Each scene shows the same named points in several views. A view is turned or mirrored, and shifted as a whole, has a little noise and may leave points out.
(in the rows, 128 means zero)

Scene 1
View 1
kato: [145 132 119 136 113 106 121 113 150 140 116 132 133  82 130 132 154 107
 141 147 114 136 129 123 141 132]
repu: [130 135 119 172 125 144 152 137  86 109 204  92 172 131 105 115 140 129
 108 146  94 154 125 169 105 115]
ref: [144 129 109 147 122 111 135 115 135 130 141 123 136 106 116 125 146 118
 138 148 111 143 121 132 131 127]
dak: [168 125 110 111 109 104 107 109 154 154  98 130 118  61 152 129 166  90
 153 136 130 144 129  97 152 144]
turil: [136 127 123 154 123  77 132  99 183 139  86 163 115  84 108 153 145 129
 149 155 118 117 130 121 151 130]
mozeg: [141 134 122 145 107 125 117 120 130 136 139 113 148  80 141 130 159 105
 123 143 114 133 134 131 134 129]
nimi: [139 126 111 157 125 133 148 131  97 118 190  99 153 124 113 112 145 121
 119 145 103 159 122 148 112 119]
losa: [ 95 143 136 216 135 115 176 123 127  93 179 133 166 143  68 149 120 169
  98 179  81 118 134 201 110  91]
goto: [136 137 129 155 117  78 128  94 199 145  71 172 113  72 114 161 146 130
 148 163 117 107 138 128 154 131]
Nani: [118 133 120 181 131 123 157 125 118 110 174 119 156 127  94 128 134 138
 116 162  94 141 130 162 117 114]
rul: [130 133 122 171 123 151 145 144  74 105 219  81 178 137 108 111 138 124
  99 147  87 160 125 171  97 113]
beden: [136 137 122 164 119 133 135 126 106 119 172 106 161 113 118 121 144 122
 114 152 102 146 130 154 118 121]
vit: [113 137 120 190 137 130 169 128  99 103 200 108 167 148  79 127 129 149
 103 164  87 146 125 179 104 103]
mal: [134 131 110 164 133 121 158 125 115 112 171 114 144 126  96 121 136 129
 122 153 101 154 120 153 117 121]
moteg: [160 127 112 118 106  97 105 103 171 160  82 141 115  57 151 138 164  93
 154 137 135 132 129  94 160 143]
binup: [149 129 101 147 131 130 144 133 100 116 188  98 152 123 111 111 144 116
 125 146 106 166 117 137 115 123]
Vek: [129 140 131 169 116 125 136 120 119 121 163 110 159 104 119 134 143 124
 111 157 103 130 135 158 121 117]
View 2
ref: [150 149 105  91 137 104 153 135 152 124 123 127 120 138 128 149 129 158
 163 156 153 140 162 132 145 143]
mozeg: [156 162 100  88 158 119 149 132 148 119 128 116 119 153 118 122 142 150
 150 175 158 144 151 147 142 147]
beden: [167 143 111 103 132 109 145 125 143 126 151 150 120 167 107 153 139 137
 144 178 150 133 146 120 129 138]
losa: [147 151 147 102  86 135 144 131 117 134 132 190 134 140 111 210  96  99
 151 173 139  71 156  96  91 149]
mal: [164 132 117 100 117 100 148 132 150 135 146 155 116 154 118 177 126 153
 155 165 148 128 155 108 132 139]
goto: [114 193 112  65 159 133 153 152 127 114  49  96 138  90 152 127 104 145
 185 146 156 123 177 169 142 159]
Nani: [156 142 125 100 112 113 149 133 138 133 144 162 123 150 116 178 118 130
 153 170 145 110 156 110 117 144]
rul: [185 118 120 120 110 102 144 116 152 134 191 177 112 193  94 179 146 136
 133 188 152 127 138  95 121 138]
repu: [176 126 112 111 113 104 142 121 148 130 182 172 114 181  97 180 141 135
 139 182 149 125 143  97 119 136]
binup: [169 125 109 103 120  89 150 131 162 132 166 150 112 173 114 167 143 165
 149 165 149 146 153 109 143 136]
moteg: [134 174  88  66 184 112 155 146 156 114  78  67 123 119 150  94 137 172
 174 149 163 165 172 180 172 151]
kato: [143 165  99  84 159 111 152 140 151 116 106 108 118 136 133 122 133 157
 162 160 154 148 167 154 152 146]
dak: [141 169  83  71 181 102 153 142 157 114  92  79 122 131 145  96 139 178
 171 152 160 175 168 173 175 146]
vit: [164 131 136 107  94 112 144 128 138 140 161 187 119 164 103 200 119 124
 148 173 142 100 150  93 109 137]
turil: [122 179 113  70 151 121 154 153 137 115  63 103 129 100 149 135 104 150
 181 144 153 123 174 158 141 152]
View 3
ref: [146 127 137 157 134 122 123 132 154 119 162 124 115 119 151 131 112 142
 126 104 111 134 160 139 113 107]
losa: [191 111 103 198 107 147 103 118 171  28 131  95  96  81 147 102 105 101
 144 138 112 108 149 120  53  69]
kato: [136 140 154 150 132 127 113 127 139 127 170 118 121 136 155 140  98 153
 131  86  91 151 162 130 124 142]
Vek: [165 115 120 161 123 135  96 115 147  89 144 108 118 120 129 111 111 127
 120  98 103 131 157 140 102  96]
moteg: [115 155 186 141 138 127 122 138 126 160 183 123 125 162 170 155  95 169
 132  77  84 163 172 127 136 176]
Nani: [169 112 110 170 121 132 111 124 164  77 143 116 109 104 139 110 118 123
 128 117 115 118 152 136  91  79]
mozeg: [148 118 137 147 133 129 103 116 137 120 158 115 125 144 135 123 110 147
 121  80  95 143 163 139 124 126]
dak: [119 148 176 138 141 119 123 135 130 162 183 130 129 155 162 149 104 170
 124  73  90 157 170 136 141 156]
nimi: [155 108 105 147 138 113 114 123 159 110 143 123 123 107 129 102 132 130
 109 102 125 117 151 149 111  71]
repu: [164  88  82 141 140 109 120 120 163 104 134 123 127 103 117  87 142 128
 102 100 134 113 147 156 119  48]
goto: [138 168 192 178 117 146 111 136 142 105 180 111 105 136 191 162  76 152
 153 107  74 157 166 103  98 177]
binup: [150 106 104 141 140 110 123 127 161 115 144 127 126 110 133 106 138 139
 114 101 128 120 145 158 119  73]
mal: [157 111 112 160 128 124 123 128 168  94 147 123 115 100 143 113 124 129
 125 114 120 117 150 142 101  74]
vit: [178  98  88 173 123 129 111 121 177  59 131 108 108  82 132  93 125 110
 124 129 123 102 145 140  81  55]
turil: [139 167 178 173 123 140 124 141 150 109 175 114 107 129 187 158  87 150
 152 109  86 152 167 109 101 159]
rul: [178  80  78 145 136 115 104 110 157  87 125 112 124 102 104  80 139 119
 103 101 128 112 150 161 109  43]
View 4
Vek: [116 133 119 130 122 118 170 161 156 129 191 146 112 138  96 119 102 113
 132 116 135  94 126 108 106 153]
kato: [134 129 136 145 110 129 160 132 144  92 167 129  91 130 114 170 120 129
 136 134 139 107  95 101 124 124]
mal: [124 139 111 120 133 117 151 140 162 136 191 146 120 149  93 112 129 131
 100 119 132  85 128 118  94 142]
repu: [115 141  91 117 137 119 166 155 173 145 193 157 124 137  86  74 125 121
 122  96 122  79 147 106  85 170]
dak: [147 138 137 153 110 141 157 120 136  67 151 126  69 119 131 193 136 136
 147 131 138 122  78  87 124 115]
rul: [115 150  81 117 146 121 169 167 178 152 188 162 125 131  88  61 124 120
 128  90 119  80 156 106  78 176]
vit: [110 131 100 107 137 104 149 163 167 161 211 155 143 154  71  73 112 115
  94 113 131  71 150 131  89 161]
moteg: [142 131 150 156  98 140 161 116 129  62 151 123  69 125 133 210 125 134
 143 144 144 123  67  88 132 104]
beden: [122 136 107 130 127 122 167 153 163 128 185 149 110 131  94 109 117 119
 131 112 131  92 132 105  99 157]
mozeg: [124 128 135 143 112 130 166 138 141 101 173 133  95 133 111 161 113 119
 135 133 141 110 101 106 123 130]
nimi: [124 142  98 125 136 125 155 146 171 132 181 153 108 131  99  95 140 132
 119 106 127  85 129 106  90 152]
turil: [127 118 163 137  99 115 151 125 123  92 187 124  99 156 107 200 104 126
 101 158 149 108  84 120 133 100]
losa: [ 92 116 127 106 126  89 148 172 148 168 233 150 154 175  60  94  74 100
  79 132 141  69 149 146 104 159]

In a view up to two points have been moved. Name them for each view, in the order of its rows, or write -.
view 1 => -
view 2 => -
view 3 => repu
view 4 => mozeg

Scene 2
View 1
Mipo: [102 129 174 163 126 166 108 130 108 117 108 115 130 125 116  92 106  72
 136 100 141 153 123 159 132 104]
teb: [111 130 158 151 121 153 120 114 111 116 109 103 140 120 104 103 110  88
 130 114 146 142 128 156 118 122]
leb: [117 136 131 129 117 114 132  72 121 120 118  91 158 111  93 118 125 116
 121 126 150 127 137 159  99 164]
pemig: [ 94 131 144 131 124 117 110  74 113 126 134 113 147 113 120 104 133 101
 115 101 119 145 131 150 128 162]
vez: [116 131 172 161 118 166 128 131 111 107  96  93 145 128  93 103 102  86
 146 122 173 141 124 168 116 101]
lafu: [ 98 131 155 143 125 138 111  97 110 125 121 110 139 119 118  99 119  91
 122 103 126 147 128 154 128 138]
Metu: [113 135 131 131 117 112 134  65 120 117 123  96 163 111  92 120 129 121
 118 123 150 129 135 156 103 172]
fikuv: [152 120 115 145 143 151 113 149 127 144  98  86  80 100 137 102  92  87
 103 117  94 124 149 125  77 114]
rofi: [ 94 129 177 159 124 160 106 115 105 117 112 115 141 127 115  94 112  76
 136 102 146 155 121 161 136 110]
Nep: [102 130 153 145 126 141 110  97 108 125 120 114 137 118 121 100 121  91
 122 101 124 150 129 152 127 136]
Neze: [123 137 137 133 115 122 145  81 121 111 110  82 166 113  83 122 118 121
 129 134 175 121 134 165  92 154]
Fere: [116 131 116 123 127 109 118  71 122 135 126  98 138 100 116 117 128 115
 103 113 113 131 141 139 100 176]
vus: [123 123 145 147 136 153 108 130 119 132 107 102 107 114 132  97 103  78
 114 106 107 141 135 140 108 114]
gekif: [ 87 138 168 143 117 129 122  72 106 110 126 116 170 124  97 105 133 101
 133 103 156 149 119 170 136 148]
fiv: [125 130 130 135 127 124 119  93 119 131 119  97 130 105 115 106 117 105
 114 113 124 134 140 146  98 146]
Sig: [132 127 131 136 122 128 134  94 124 121 109  86 137 106  98 119 114 111
 119 132 149 122 139 152  89 148]
bag: [120 136 140 137 109 121 143  72 121 108 113  84 169 116  79 124 121 120
 134 134 173 121 134 166  97 161]
bodab: [124 129 147 148 121 143 131 107 120 115 106  90 140 115  96 114 111 101
 132 125 155 130 135 158 102 129]
Vezib: [115 128 151 148 129 152 115 116 114 125 109 104 126 118 117  99 109  87
 128 113 132 141 133 152 115 121]
veli: [145 128 124 140 129 141 132 118 127 127  99  81 123 102 102 116 104 108
 121 132 139 118 145 146  76 136]
View 2
bodab: [108 115 123 125 132 147 151  94 101 139 116 120 149 121 142 138 112 148
 130 135 129 134 139 134 137 121]
gekif: [ 90 122 128 135 154 159 170 107  92 146 115 138 120 104 118 137 117 159
 119 139 143 125 140 118 146 101]
Metu: [110 103 140 122 136 151 188  99 104 126  94 120 143 107 122 145  90 146
 158 121 137 137 143 123 184 125]
Nep: [ 97 129 137 136 136 157 154 130  93 135 111 144 139 102 123 138 135 143
 126 138 155 132 144 116 140  95]
Neze: [112 102 124 115 133 145 176  70 105 134 109 111 143 117 133 143  83 154
 146 130 122 132 140 135 167 141]
teb: [ 98 124 124 130 138 150 149 104  94 144 124 134 139 116 136 137 128 153
 118 141 140 130 135 127 123 107]
fiv: [112 114 141 125 116 152 161 123 105 121 106 130 163 113 133 140 122 134
 148 130 145 140 148 126 158 110]
rofi: [ 87 130 127 143 151 157 145 118  87 153 131 147 127 107 127 131 143 157
 101 144 149 125 140 119 113  92]
bag: [109 102 126 118 141 148 185  73 103 135 106 111 135 116 127 142  81 156
 146 127 119 132 137 134 173 135]
vez: [104 121 117 125 134 144 133  89  99 145 136 125 146 127 149 134 127 155
 114 144 128 131 134 138 107 117]
vus: [105 129 134 135 115 146 128 139  99 125 121 140 168 121 145 138 154 129
 127 140 153 135 147 129 113  97]
veli: [124 114 132 118 107 136 141 103 110 119 117 115 178 132 156 138 115 132
 151 131 128 140 141 143 139 128]
Vezib: [ 99 124 131 134 128 149 143 119  96 134 121 136 150 116 138 136 138 144
 122 141 144 132 141 128 126 102]
Sig: [116 111 133 120 118 144 160  96 104 122 108 115 162 121 141 139 103 139
 150 127 128 139 143 136 159 127]
pemig: [ 98 119 148 135 133 160 177 132  94 130  96 142 135  95 112 139 121 143
 143 133 159 136 149 110 170  97]
Mipo: [ 87 134 123 142 141 154 132 120  90 148 135 143 133 114 136 132 150 155
 101 147 145 127 136 122 104  92]
leb: [111 106 138 120 128 151 182  96 101 126  99 119 145 110 126 140  92 144
 154 130 134 137 141 126 176 125]
fikuv: [126 128 141 128  82 135 111 147 107 104 121 126 206 138 167 138 156 106
 149 134 149 144 153 139 107 105]
View 3
vez: [113 119 127 139 127 131 157 153  87 136 145 114 116 119 108  98 117 169
 118 169 124 122 126 126 180 104]
leb: [122 137 132 125 113 116 153 104 106 123 117  96 135 110 119  96 140 164
 161 152 126 113 121 135  94 139]
pemig: [133 150 145 108 102 119 161  81 100 131 119 109 129  99 100 118 145 168
 128 161 145 116 154 164 113 142]
Neze: [116 125 126 137 119 117 151 120  99 126 124  87 134 113 122  87 134 162
 162 148 118 115 108 118 106 126]
Metu: [120 137 135 123 111 114 155  98 103 126 119  89 133 105 120  97 144 161
 160 149 127 113 123 134  86 140]
Mipo: [126 132 134 120 118 136 159 135  83 139 144 129 113 115  98 119 122 174
  94 179 140 123 153 153 190 108]
gekif: [123 130 145 118 107 121 165 115  82 141 121 105 120  96  93 107 143 160
 123 155 139 118 146 137 143 119]
teb: [118 132 136 124 117 128 164 132  83 140 133 112 119 102  96 107 131 167
 113 163 134 120 142 138 163 109]
rofi: [125 131 140 117 114 132 165 132  83 142 139 121 112 104  88 117 129 169
  98 172 143 122 154 148 180 110]
Fere: [136 151 130 114 110 121 145  78 120 117 122 111 135 114 128 118 139 172
 150 163 133 118 136 166  84 158]
bag: [113 124 132 136 118 114 155 118  97 131 119  83 135 106 117  82 139 158
 166 145 121 116 111 113  99 125]
fikuv: [142 159 101 119 138 139 120 120 142 106 166 147 132 157 156 137  95 194
 117 203 115 130 121 186 146 155]
lafu: [129 144 139 111 107 128 158 108  94 133 128 115 122 106 101 119 136 174
 115 167 140 120 149 158 139 128]
Nep: [132 146 140 111 108 129 157 103 100 133 132 118 124 110 100 121 134 171
 114 170 143 119 149 161 140 132]
Vezib: [127 139 128 118 120 131 149 122 103 127 140 123 122 122 111 118 121 175
 114 173 132 123 140 154 154 127]
veli: [124 140 113 132 133 126 135 124 122 114 143 117 132 140 143 107 113 178
 146 179 112 122 107 147 123 138]
View 4
Neze: [161 165 113 130 184 151  95 139 131 145  91 155 133 127 133 131 117 144
 121 139  95 123 135 121 158 145]
bodab: [141 148 131 125 164 140 118 143 140 130  94 161 129 124 139 140 126 137
 138 133 114 135 135 128 150 127]
Fere: [140 120  84 168 164 158  93 153 138 147 125 142 154 109 145 149 153 129
 137 134  87 157 138 138 166 141]
vus: [117 111 130 141 138 137 137 142 140 118 108 156 138 117 152 151 152 127
 158 127 131 160 134 135 142  98]
fikuv: [103 111 158 130 136 131 128 173 152 144 121 181 133  89 131 169 148  93
 183  90 127 180 128 159 174 129]
Vezib: [129 126 133 134 148 135 132 140 140 122 101 161 133 121 149 145 140 132
 149 131 130 148 137 130 137 106]
veli: [137 148 138 125 162 142 104 159 141 149 103 166 129 109 126 150 127 118
 150 110 110 148 132 141 168 146]
bag: [168 166 106 134 187 152  92 133 131 144  87 146 135 130 134 133 118 149
 112 149  90 123 139 117 155 144]
pemig: [137 111  83 166 160 151 114 129 132 127 113 135 153 126 159 143 158 145
 129 151 103 153 138 130 145 112]
lafu: [130 114 109 151 151 143 126 134 139 118 105 148 143 127 155 145 147 143
 135 142 120 149 137 128 138 102]
fiv: [133 126 112 149 161 149 107 147 138 137 110 154 143 113 144 149 147 129
 143 130 103 151 136 135 159 129]
Sig: [144 149 119 133 169 148  99 151 137 147 100 158 134 120 130 144 127 130
 138 127 101 139 134 132 164 144]
Metu: [155 147  92 151 180 154  92 137 131 144 104 142 145 122 140 140 133 148
 118 146  85 131 140 122 159 144]
gekif: [146 132 107 141 159 144 129 121 134 115  90 143 140 136 154 137 136 153
 124 154 118 135 140 119 130 101]
rofi: [130 123 131 129 141 132 149 124 137 104  90 156 130 137 157 140 138 148
 138 146 146 143 134 124 120  82]
teb: [135 136 134 125 150 135 131 134 136 118  91 158 133 127 145 141 129 142
 140 141 130 139 135 126 135 103]
Mipo: [124 123 143 124 136 128 154 128 140 103  88 163 131 130 155 142 135 141
 145 141 150 145 134 129 124  79]
Nep: [129 115 112 146 147 143 128 133 141 119 106 149 145 124 157 147 149 140
 139 140 122 153 138 132 137  99]

In a view up to two points have been moved. Name them for each view, in the order of its rows, or write -.
view 1 => gekif
view 2 => vez
view 3 => teb
view 4 => vus

Scene 3
View 1
netu: [128  93 130 117 134 143 102 133 131 119 124 119 109 129 121 143 181 122
 127 138 135 169 110 123 119 139]
Bez: [121  91 132 122 140 135 106 126 130 120 138 118 123 130 122 156 182 124
 116 119 135 154 104 138 129 132]
zus: [140  98 136 126 158 147 109 133 125 113 109 123 106 130 131 126 186 148
 153 140 128 160 127 142 114 135]
sopa: [154 124 125 122 145 158 100 144 118 112  92 128 100 118 126 118 185 139
 164 166 126 174 138 124  97 134]
bem: [116 111 128 135 120 123 101 115 127 127 163 131 161 119 107 192 166 100
  88 106 129 147  90 133 139 119]
Mimip: [121 127 123 130 108 128  95 124 127 127 154 134 154 116 108 189 162  87
  92 121 127 160  92 113 135 124]
Kati: [ 88  56 138 128 129 113 112 101 142 129 181 112 147 138 113 195 171 103
  67  70 142 138  66 145 161 129]
bir: [122 134 126 143 127 123 103 117 126 126 154 137 176 111 114 195 163 106
 100 106 120 135  94 143 134 106]
domid: [127 121 130 132 130 132 107 125 126 122 140 129 143 114 114 171 173 113
 112 126 128 153 104 132 127 123]
nefa: [130 157 116 136  99 129  93 127 118 128 149 142 170 101 101 194 152  78
  91 135 120 162 101 107 123 112]
mor: [115  74 139 129 147 133 111 119 136 119 143 116 123 135 121 156 185 128
 112 106 136 146  96 149 137 133]
bokod: [125  58 143 126 175 141 122 122 137 111 124 114 104 143 136 130 193 161
 140 108 134 143 111 168 133 137]
View 2
domid: [116 109 126 141 136 134 118 110 117 104 143 128 172 120 120 128 128 129
 151 123 108 112 129 129 123 136]
zus: [122 106 135 141 114 174 120  89 109 102 147 117 130 121 170 108 115 117
 115 135 132 138 140 115 110 122]
bokod: [131 120 133 155 128 160 108  78 120 111 162 127 138 133 189 109 114  98
 123 137 147 148 107  86 119 151]
nefa: [112 108 117 134 140 108 122 132 119  97 138 133 199 117  67 144 138 145
 189 115  82  85 138 156 132 136]
Bez: [126 112 129 148 127 146 114  97 121 106 157 127 158 127 145 123 127 108
 152 125 121 126 123 115 119 144]
sopa: [111  99 136 130  99 185 128  97 102 100 136 107 120 110 155 102 113 129
 107 135 123 128 165 137  99  97]
bir: [112 118 119 142 149 106 115 109 117 102 136 142 197 121 101 135 122 151
 158 126 103 108 111 131 145 149]
Kati: [139 125 123 165 159 101  97 105 138 109 176 148 197 144 128 145 138  89
 204 110 116 115  86  99 134 192]
Mimip: [120 111 122 146 135 125 114 116 124 102 150 130 179 123 109 137 135 125
 174 118 104 106 127 132 123 143]
mor: [131 120 129 154 137 138 108  96 124 108 162 131 160 132 150 125 128 101
 156 127 126 129 109 101 122 156]
netu: [126 105 132 144 117 160 119 105 116 101 157 118 139 122 148 117 131 103
 149 122 121 122 142 121 103 126]
bem: [123 118 121 144 148 111 111 117 122 101 146 139 190 129 104 140 131 125
 175 122 102 106 114 129 135 158]
View 3
bokod: [152 127 140 136 125 134 131  68 125 158 148 164 151 125 170 167 116 143
 108 178 164  83  95 141 102 124]
bem: [147 128 127 115 163 155 147  95 150 112 126 113 139 110 118 157 144 172
 131  87 152 109 126 145 149 129]
netu: [139 134 130 141 124 156 134  78 126 141 131 142 155 146 121 140 134 141
 106 150 154 114 122 174 118 120]
Bez: [144 130 133 132 137 152 138  79 134 136 131 138 149 129 131 154 133 152
 116 137 156 105 117 156 125 123]
Mimip: [142 129 129 123 155 160 145  95 143 115 125 115 143 125 113 148 141 165
 123 100 149 121 130 159 143 126]
Kati: [152 125 122 122 164 164 144  61 174  89 132 112 136  92 139 203 126 169
 155 106 179  91  95 118 159 111]
mor: [149 127 131 131 142 151 137  74 141 130 136 140 148 119 142 171 126 156
 124 142 165  97 108 144 126 118]
domid: [142 132 131 120 151 152 144 101 130 131 127 129 145 127 116 143 142 161
 113 113 145 111 130 162 132 131]
nefa: [135 135 127 112 168 162 154 121 136 113 118 102 140 132  91 121 158 170
 119  65 130 136 153 174 152 136]
zus: [146 133 140 139 122 137 133  91 109 167 140 159 153 146 142 133 129 142
  94 168 146 107 121 173 100 130]
sopa: [136 139 140 142 115 145 131 100  97 173 132 159 158 171 119 108 137 132
  81 164 135 124 134 197  94 132]
View 4
mor: [135  87 146 107 131 136 116 122 126  84  96 147 130 126 142 142  88 135
  96 160 149 175 128 106 162 119]
bem: [119  97 154 100 129 119 117 132 109  77 110 144 107  90 114 103 101 123
 118 149 149 148 150  82 164 127]
bokod: [149  87 138 118 143 140 122 116 144  88  93 140 150 156 151 173  90 150
  80 170 136 194 118 137 159 112]
sopa: [134 123 124  98 145 129 164 165 149 145 123 124 140 144 125 160  87 136
 121 128 109 164 100 164 119 104]
Bez: [133  94 141 102 133 132 130 135 126  98 106 144 127 122 134 141  86 131
 105 152 141 168 123 116 154 117]
Mimip: [119  97 152  97 131 126 122 141 115  93 114 145 109  95 122 112  95 123
 120 145 149 147 140  93 159 124]
bir: [119 104 155 114 139 107 112 116 116  61 110 140 120 103 102  96 121 137
 109 152 144 150 166  90 158 132]
Kati: [127  66 165 104 117 140  88 107 101  54  85 163 108  93 143 118  92 124
  91 172 176 168 146  60 194 130]
netu: [131  98 135  95 130 137 141 149 133 117 111 141 125 124 138 151  81 128
 112 145 139 165 111 128 147 110]
domid: [122 107 145 104 134 121 131 141 122  98 115 141 120 107 116 118  98 131
 118 139 137 151 138 108 146 120]
zus: [141 108 131 104 144 132 147 145 146 120 114 130 144 149 134 162  90 145
 102 146 122 177 110 150 134 107]
View 5
sopa: [155 120 109 134 138 126 124 106 135 218 104 191  81 129 106 137 132 116
 127  93 103 105 177  96 161 129]
bem: [118  94 124 143 156 124 147 144 122 131 113 114 110 130 114 150 104 166
 113 157 124  93 139 160 118 122]
bokod: [138 107 108 135 143 142 125 147 147 190 165 163 102 109 133 119  71 142
 137 101 120  97 181 141 172 179]
nefa: [127  98 126 141 154 110 148 127 112 135  76 120  99 144 102 160 146 156
 103 162 118  93 126 142 102  88]
netu: [130 103 114 143 147 140 141 121 133 180 113 167  94 138 112 133 100 136
 121 117 111  93 174 134 160 133]
Mimip: [121  94 121 141 156 126 147 134 122 145 107 132 105 138 111 144 111 156
 113 152 118  92 146 153 126 118]
Bez: [128  98 115 139 149 138 141 135 134 167 130 150 102 127 120 130  93 146
 122 129 117  92 167 146 150 142]
bir: [130 100 127 138 151 112 133 150 121 138 120 110 111 120 120 156 121 164
 117 152 127 100 127 149 110 122]
domid: [131 100 121 137 150 125 136 133 127 158 110 137 101 129 113 145 116 154
 118 139 118  98 149 138 130 125]
zus: [149 115 109 133 140 133 125 123 138 203 130 178  91 117 119 132 104 129
 131  96 111 104 177 117 162 150]
View 6
bokod: [142 107 109 141 127 139 105 116 104 121 141 179 128  74 136 122 166 149
 157 127 167 156 193  82 113 152]
mor: [151 117 115 126 139 140 133 102 115 144 143 179 145 103 145 111 147 139
 144 126 169 141 160  88 133 138]
netu: [104 137 132 124 141 130 136  84 118 143 140 165 146  94 126 121 139 146
 133 135 161 132 178  97 126 125]
sopa: [ 55 152 150 131 147 126 126  93 122 114 129 141 128  63 116 122 138 158
 127 150 147 121 205 112 112 134]
Bez: [112 135 130 126 144 134 137  95 120 135 136 163 142  93 136 114 144 144
 134 137 157 128 173  97 127 134]
domid: [121 139 130 116 159 144 156  99 132 142 132 160 145 106 149 101 141 130
 123 136 151 111 146 106 140 135]
bir: [147 137 122 111 170 157 167 121 139 137 121 159 149 120 169  89 145 118
 113 131 149 100 114 106 147 148]
bem: [155 132 124 107 163 151 164 104 134 153 132 166 158 126 161  93 139 122
 119 129 159 108 120 101 148 136]
nefa: [112 160 141  97 180 147 186  94 149 157 122 144 156 131 157  89 122 120
 100 141 145  84 113 120 155 125]
Kati: [206 105  98 110 144 146 153  95 119 172 152 197 167 136 168 102 148 122
 146 111 181 139 119  78 157 135]

In a view up to two points have been moved. Name them for each view, in the order of its rows, or write -.
view 1 => Mimip
view 2 => nefa
view 3 => -
view 4 => bir
view 5 => -
view 6 => Bez
